Each row is a point on a landscape with many valleys, with its height.
From any point a ball rolls to the lowest of the 2 points nearest to it. It stops when none of these is lower. Distance is the straight distance between rows; heights are no part of it.
<595> (h 4.68):  31  14  39   7 -39  13   4 -15   2  -4  10  24  12 -42  -3  22 -32 -99 -55 -13  12 -22
<8> (h 4.37):  56  41  34 -28  17  -8  11  64   8  19 -20  42 -11 -41 -13  11 -52 -19 -18  48 -47   1
<365> (h 5.73): -28  -3 -37 -46   9 -53 -25   3 -33  21  -6 -25 -29  29 -21  92 -29 -45 -57  17  11 -16
<950> (h 4.51):   4  77 -27 -28 -19  28   8 -46  51 -69 -50  90  13   5   7 -51   7  34  17  -2 -54  -5
<252> (h 1.88): -20 -36 -21  28  13 -32 -46  72   2  -7 -30  21  38  16 -15 -58  16  -6 -20 -35  -5   0
<220> (h 6.15):  47 -18 -17 -13 -34  60  14 -70 -12  -9  18 -27 -13 -23  18  27  12 -13  12 -44  24  23
<622> (h 2.41): -28 -39   9  39  -2 -10 -31  60  37  24   9 -21  43  -5  62  41  50   6 -25 -67   5 -13
<222> (h 1.49):  83  39  27 -27 -10   4  18 -24 -16  20   7  53  38 -35 -30   7 -29 -11  24   4  -9  37
<217> (h 5.12):   6  57 -17 -57  58  68   7 -74  10 -74 -60  71  23  15  18 -34  24  22  59  22  36 -14
<142> (h 3.59): -16 -17  61  16  33 -35  -1  65 -33   2 -24 -66 -19 -65 -17  61  -4   2  -4  67 -17 -20
<574> (h 3.47):  28   7 -14 -24   1  13  10   7   6 -58 -90  61 -37 -43  27  -2 -26 -15 -47 -36 -10 -17
<555> (h 3.44): -23 -20 -22  48 -14  38 -14  15  44  20  36 -74 -54 -20 -31 -47  12 -32 -50 -35  24 -13
<455> (h 1.43):  19 -24 -32 -56 -22  63   4   5  32 -11 -54  -1 -57   0 -25  -2  34  28 -14 -11 -34   7
<592> (h 2.39):  -13   47   30  -38  -20   21   40  -19   26   20   31   -8 -102  -10   31  -42   63   22   18   11  -45  -17
<786> (h 5.90):  19  18  -4 -28  84  30 -33  23 -31  16 -10 -16  15 -51 -29 -47  17 -13  54  -4  46   5
<171> (h 2.10):   39   11  -25   42  -13   47   12  -35   10  -52   21   54    4   49   38 -110    4    5   44  -17  -11   31
<784> (h 6.01):  -5 -71  17 -30  -5 -56 -18  13 -22  21 -26 -23 -22  73  -6  91  20 -28 -75  -4   6   1
<169> (h 3.19): -41 -35  12  52 -14   7  10 -30  16  32  42 -89 -25  28 -15   3  30  -7 -12 -17  43   3
<881> (h 1.87):  18  15 -16 -59  -5  44  14  28  61  38 -23  -1 -77 -26   7  -5  29  -1 -58 -44 -28 -16
<954> (h 2.21):  31   8 -19  11 -33  -3   0 -13  28  60  46   3 -19  37 -77 -54 -40 -31 -56 -33   1  19
<329> (h 4.12):  31  52   2 -25  -3 -28  35  45  23  30 -26  10 -57 -62   7  38 -70   7 -55   7 -65 -17
<61> (h 7.37): -18  -6  66  36  26 -72 -19  36 -58  18   2  -2  76 -11   9   7  -7 -32  22  -2  15   5
<462> (h 3.60): -23 -21 -36  42   4  -2  12  15  26  27  -5 -25 -86  11 -31 -68 -22  13 -55 -21   3  -7
<1036> (h 6.68):  -5 -36 -27  15  13  21  39 -39 -36   2 -33 -52 -22 -32 -12  26 -23  71  46   1  45  29
<505> (h 6.69): -43 -24   0 -18  68 -17 -60  14 -58  -3  25 -38  33  49  12  -2  27 -46  46   7  38  15
<737> (h 5.22): -36  10   0  36  54 -11   6  36 -17  -2  -3  -7  38 -52  68  21 -47 -15  20   5  40 -29
<23> (h 4.97):   3  18  14 -32 -12  -1 -31   6  -7 -22  67   6   9  34  34  65  13 -49   3  39 -51   3
<696> (h 3.73):  18 -28 -68  -7  -5  38  11   6  64  52 -24 -18 -46  17 -40 -34 -25  36 -59 -65  24  17
<432> (h 2.53): -15 -26 -27  -9   7  31  -6  34  26   7  -3  -3 -13  78  -2  -6  18  35  25  38 -24  26
<843> (h 0.91):   9   7 -18 -58 -25   9  14  14  22 -12 -76  10 -19 -12 -66  -7  10  76   0  43 -44   3
<44> (h 4.18):  27 -20  36 -13  39  64 -20  31 -10 -21  26 -81 -27 -62 -29  54  29  12  37  70  -2  -1
<382> (h 4.66):  34  17  36 -14 -30  -2  35  59  34  28 -21  58  19  40  -5  18 -36 -19 -31  57 -35   4
<75> (h 2.42):  42  16   9  28 -37  -6  16 -12  48  69  78  -5 -72  24 -10  -6 -48 -22 -75 -25 -13  25
<701> (h 5.40): -33  25  -7 -52  14 -26 -26  -9 -22   6  34  -7  18  34  41 113 -24 -67  -4  35  14 -17
<842> (h 6.04):  47  23  -5  -3  96  17 -44  44 -45 -29  25   5 -34 -40   3 -81 -12 -27  51  11   6  11
<337> (h 4.90): -35 -24  14  78   2 -19  23  13  -6  26 -10 -16  39 -25  22  21 -52 -35 -27  -9  76 -25
<109> (h 6.39): -13 -16 -29 -16  68 -29 -56  66 -44   7   3 -14  -8  39   4   1 -16 -17  20  12 -11  22
<768> (h 4.53): -68 -16  10  82  -6 -38 -11  24  28   8  34 -44  61  33  21  47 -10 -32 -36  -3  46 -31
<451> (h 4.17):   1  63  -1 -34 -49  22  25 -64  35 -18   9  55  50 -40   8 -24  30  54  43  -1 -37 -21
<874> (h 3.53):  41 -55 -20   9  -5  56  26  65  61  59 -33 -22 -33  17  11  -2 -16  34 -48 -25   3  14
<654> (h 1.94):  41 -33  15  18 -66   8  -8 -41   1  21  49  -1  16  47 -79 -17   1 -36 -27 -19 -14  42
<291> (h 7.28):  33  14  26 -49  37 -57  -4 -34 -78  14  -7   2 -10 -25 -22  47 -18  32  43  19  -9  34
<937> (h 2.37):   6  27  -5 -46  67  35  22 -32 -12  17 -44  46   5  26  44   7 -16 -26  45   5  68   9
<465> (h 3.81): -22  53  46 -31 -53 -14  20 -64   6  22  53 -14  59 -43 -21  -9  43  15  33  -2 -14 -13
<610> (h 3.97): -67   3 -36  35  15   7 -38  43  52  23  73 -49  17  53  33  31   1 -40 -22  23  25 -24
<858> (h 5.04): -21  17 -39  57  42  -3  -1  81  27  28 -11  -2  47 -36  26 -25 -55  20  31  17  22 -13
<238> (h 5.45): -43  -7 -36 -43  59  60 -12 -43 -22 -48 -43   6  37  -4   1 -24  27  20  65  20  62 -18
<1043> (h 4.48):  19  11  24 -35 -15 -27   2 -24  -8  38  -2  48 -13  31  -8  44 -38 -87 -70 -18  30  -5
<203> (h 3.31): -80  11 -56 -20 -26 -66  15 -55  -4  11   7 -19  -6  77 -40  -4  20  29 -34  18   9 -36
<739> (h 1.86):  49  50   1 -21  29  43  37 -51  -6   9  -4  22  -6 -36   2   9 -26   8  41  24  33  11
<479> (h 5.51):   5 -36  33  61 -65 -30  21 -15 -21 -30 -27 -29  73 -35 -53  12   6  54  30   6 -27  21
<144> (h 5.74):   6  -5 -23  -9  45  58 -14  -6 -16 -32 -38   6  44 -74   7 -66  17  -6  35 -32  57 -19
<1031> (h 1.92): -26  39  -3 -63 -23  19   2 -50  20  10  18  16 -46   1  -3 -33  51 -29 -10 -26 -10 -23
<348> (h 6.37):  -6  22 -46  57 -10  18  39 -19   9  14  26 -23   2  -4  16 -10 -63  43  37   9   8  17
<343> (h 6.79):  10 -13  19  -1   5  38  20 -47 -29 -37   5 -39  -9 -67  16  27  35  73  74  24  18   5
<990> (h 5.88):  12 -33  47 -12  13  -5  -2 -75 -88 -79 -10  27   8  12  23 -21  12   5  56   6  19  23
<280> (h 0.94):  44  24  36  19  -8   0   9 -34 -23 -29  24  60  85 -37   1 -44  -5   0  57  -4   3  15
<871> (h 6.94): -15   5  51 -25  37   2   9 -52 -40 -15   6 -17  11 -65 -39  43  16  71  63  71  33 -24
<292> (h 4.54):  -8  -8  35   1 -12  21  -9  13  -9  -9  48 -59  16   6  -6  51  28  -7  35  53 -21   4
<695> (h 5.34):  30 -31  10  51 -86 -31  17  35  29  -7 -39   6  79 -39 -28  22 -16  57 -17 -11 -61  12
<63> (h 6.03):  41 -24   4 -11  -5  16   5 -82 -61 -50  20  10 -30  20  51 -13  22 -17  38 -58  12  33
<660> (h 3.75): -31 -17  -9  65 -33 -38 -24  19  18 -11  42 -48  12  14  -6 -21  26  48   7 -17 -61  15
<122> (h 3.18):  -3 -49   7  55 -16  17  18  47  36  25   2 -48 -23 -10  36  23  21  39 -15 -21  -2   2
<211> (h 3.82):  59  60 -30 -49   3  -1  -1  19  37   2 -41  63 -20 -41  18  41 -39 -18 -53 -52 -47  -6
<463> (h 2.74): -54  -4  17   8 -15 -33 -23  34   2  14  18 -65 -43  -3 -12  22  42 -33 -43  -4 -18 -36
<905> (h 2.81): -26  35 -31 -18  20   6 -10   3  37  13   7  37 -35  16  53  -7 -12 -53 -48 -46  26 -33
<567> (h 6.26):  22 -15 -24  41  -6  22  38 -35 -14   6  27  -5 -39  12  69  21 -35   5  12 -27  34  21
<56> (h 7.12):  11  38  53 -64  51 -40  -3 -41 -51 -30 -12  57  -4 -40 -18  40   3  80  57  54 -17 -18
<673> (h 3.80): -64 -12  -9 -32  -9 -73   9 -56 -56 -15 -33   2 -36  56   0  24   2 -11 -33  19  32 -44
<93> (h 3.17):  -47  -35   29   39   31  -39  -21   63  -13    5  -11 -112  -15  -25  -12   67   34    2   -2  -10  -12   -8
<58> (h 1.58):  14  20 -12  32 -12  22  -2  -2  13 -13  26  57  62  27  -5 -71 -23 -10  36  19   4  17
<945> (h 1.72):  -7   3  -5 -30   2  16  17  -7   5 -24 -30  31   8  11  13   5  21  50  43  34 -20  10
<205> (h 4.91):  76 -30  48   3 -57 -28  12  25 -12  16 -29  56  33  33 -44  -9 -33 -27 -43  15 -46  32
<125> (h 1.12): -25 -49 -13  34 -10 -13 -54  96  47 -12 -17  32  43  18  32   9  17 -21 -69 -39  -2 -22
<448> (h 1.63):  70  22  19  22 -40 -24  26 -54 -28  21  42  23   4   6 -25 -18 -56 -32  -5 -31 -11  50
<770> (h 2.31): -23  -7  -5 -28 -22 -24 -17  24  43  43  -5  -2 -26   6  -2   2  38 -15 -75 -42   5 -38
<221> (h 5.69):  34 -34  52  21 -32 -30   4 -46 -74 -54  -1  12  37 -36  -9   7   1  49  46  16 -31  39
<751> (h 4.22): -25  16 -29  35  -3 -16 -42  63  26 -23  62 -14 -12 -21  46 -30  23  16  -3 -23 -63 -10
<11> (h 6.53): -46 -36 -27  63 -24 -20  40 -25  -1   7 -15 -32  41   9  16  23 -30  71  37   3  26  13
<609> (h 2.63):  12  -9  -3  23 -16  51  17   9  22  -4  33  20 -37  49  66 -76  55  44  38 -10 -19  16
<710> (h 3.49): -33  25  23  34 -35 -16  34 -68  -4  39  67 -53  17   1 -26 -11   9  -6  15  13  18  -8
<394> (h 7.05): -18 -38  38  22  40 -45 -57  41 -24  34  30 -27  75  50  25  11  44 -39   9 -52  16  16
<528> (h 5.13):  32 -53  -7  29 -72  -9  11  42  28 -14 -53  55  65  33 -27   7 -27  13 -40   6 -26  20
<906> (h 4.21): -16  46   0 -45 -16 -76  38 -44 -28  28 -32  42 -23  52 -29  28 -30 -50 -69  37  15 -41
<268> (h 4.83):   9  22 -13 -49 -11  49  10 -56  21 -64 -70  83  50  25 -34 -24  14  -9  20  25   7  -6
<688> (h 3.91):  21 -24  51   4  10  34  21  22 -12  12 -21 -75 -15 -57 -68  61 -13 -16  -3  81  18  -5
<136> (h 3.36):  -31    7   -9  -10   39   34  -43   59   39   16   45   10    8   38   51    3   13 -101  -38   -6   36  -27
<267> (h 3.29): -40 -29 -54  32 -55 -39 -17 -16   7 -17   4 -58  21   8 -58  27  13  52 -19  -8 -22   0
<591> (h 2.36): -19   3 -63 -39 -29   4 -29 -73  19 -17  14  -5 -37   5 -21  -1  21  -5 -38 -75  -3  -5
<587> (h 2.80):  10   6  22  33  -4  46  40 -17   0 -40  21 -18 -84 -18  59 -43  22  20  27  21 -25  -8
<1002> (h 2.82): -48   3 -54 -20 -35 -34 -21 -77 -26 -25  23 -26   4  39 -46 -20  31  25   7 -32  -9   2
<882> (h 3.08):   5  11  35 -25  36  23  12  30   4 -39 -77  83 -22 -25  35 -51   4 -39  -8  15  13 -29
<760> (h 2.56): -10 -24  25   5  17  -9  -7  39  -3  -5 -35  60  -4  39  19 -92  32 -26   2  -4  15  -7
<96> (h 6.17):  26  19 -11  -7  93 -42 -29  21 -69  -5   1   3 -58  -4 -16 -37 -52 -12  44   9  -2  39
<977> (h 4.67):  -7  12 -43  26  23 -11 -28 102  35  13  22 -10  31  -7  27 -19  -4  53  38  23 -49   8

Where does a ball stop that starts at each point below?
<109>: <169>
<1043>: <1031>
<528>: <125>
<858>: <1031>
<142>: <843>
<61>: <843>
<56>: <125>
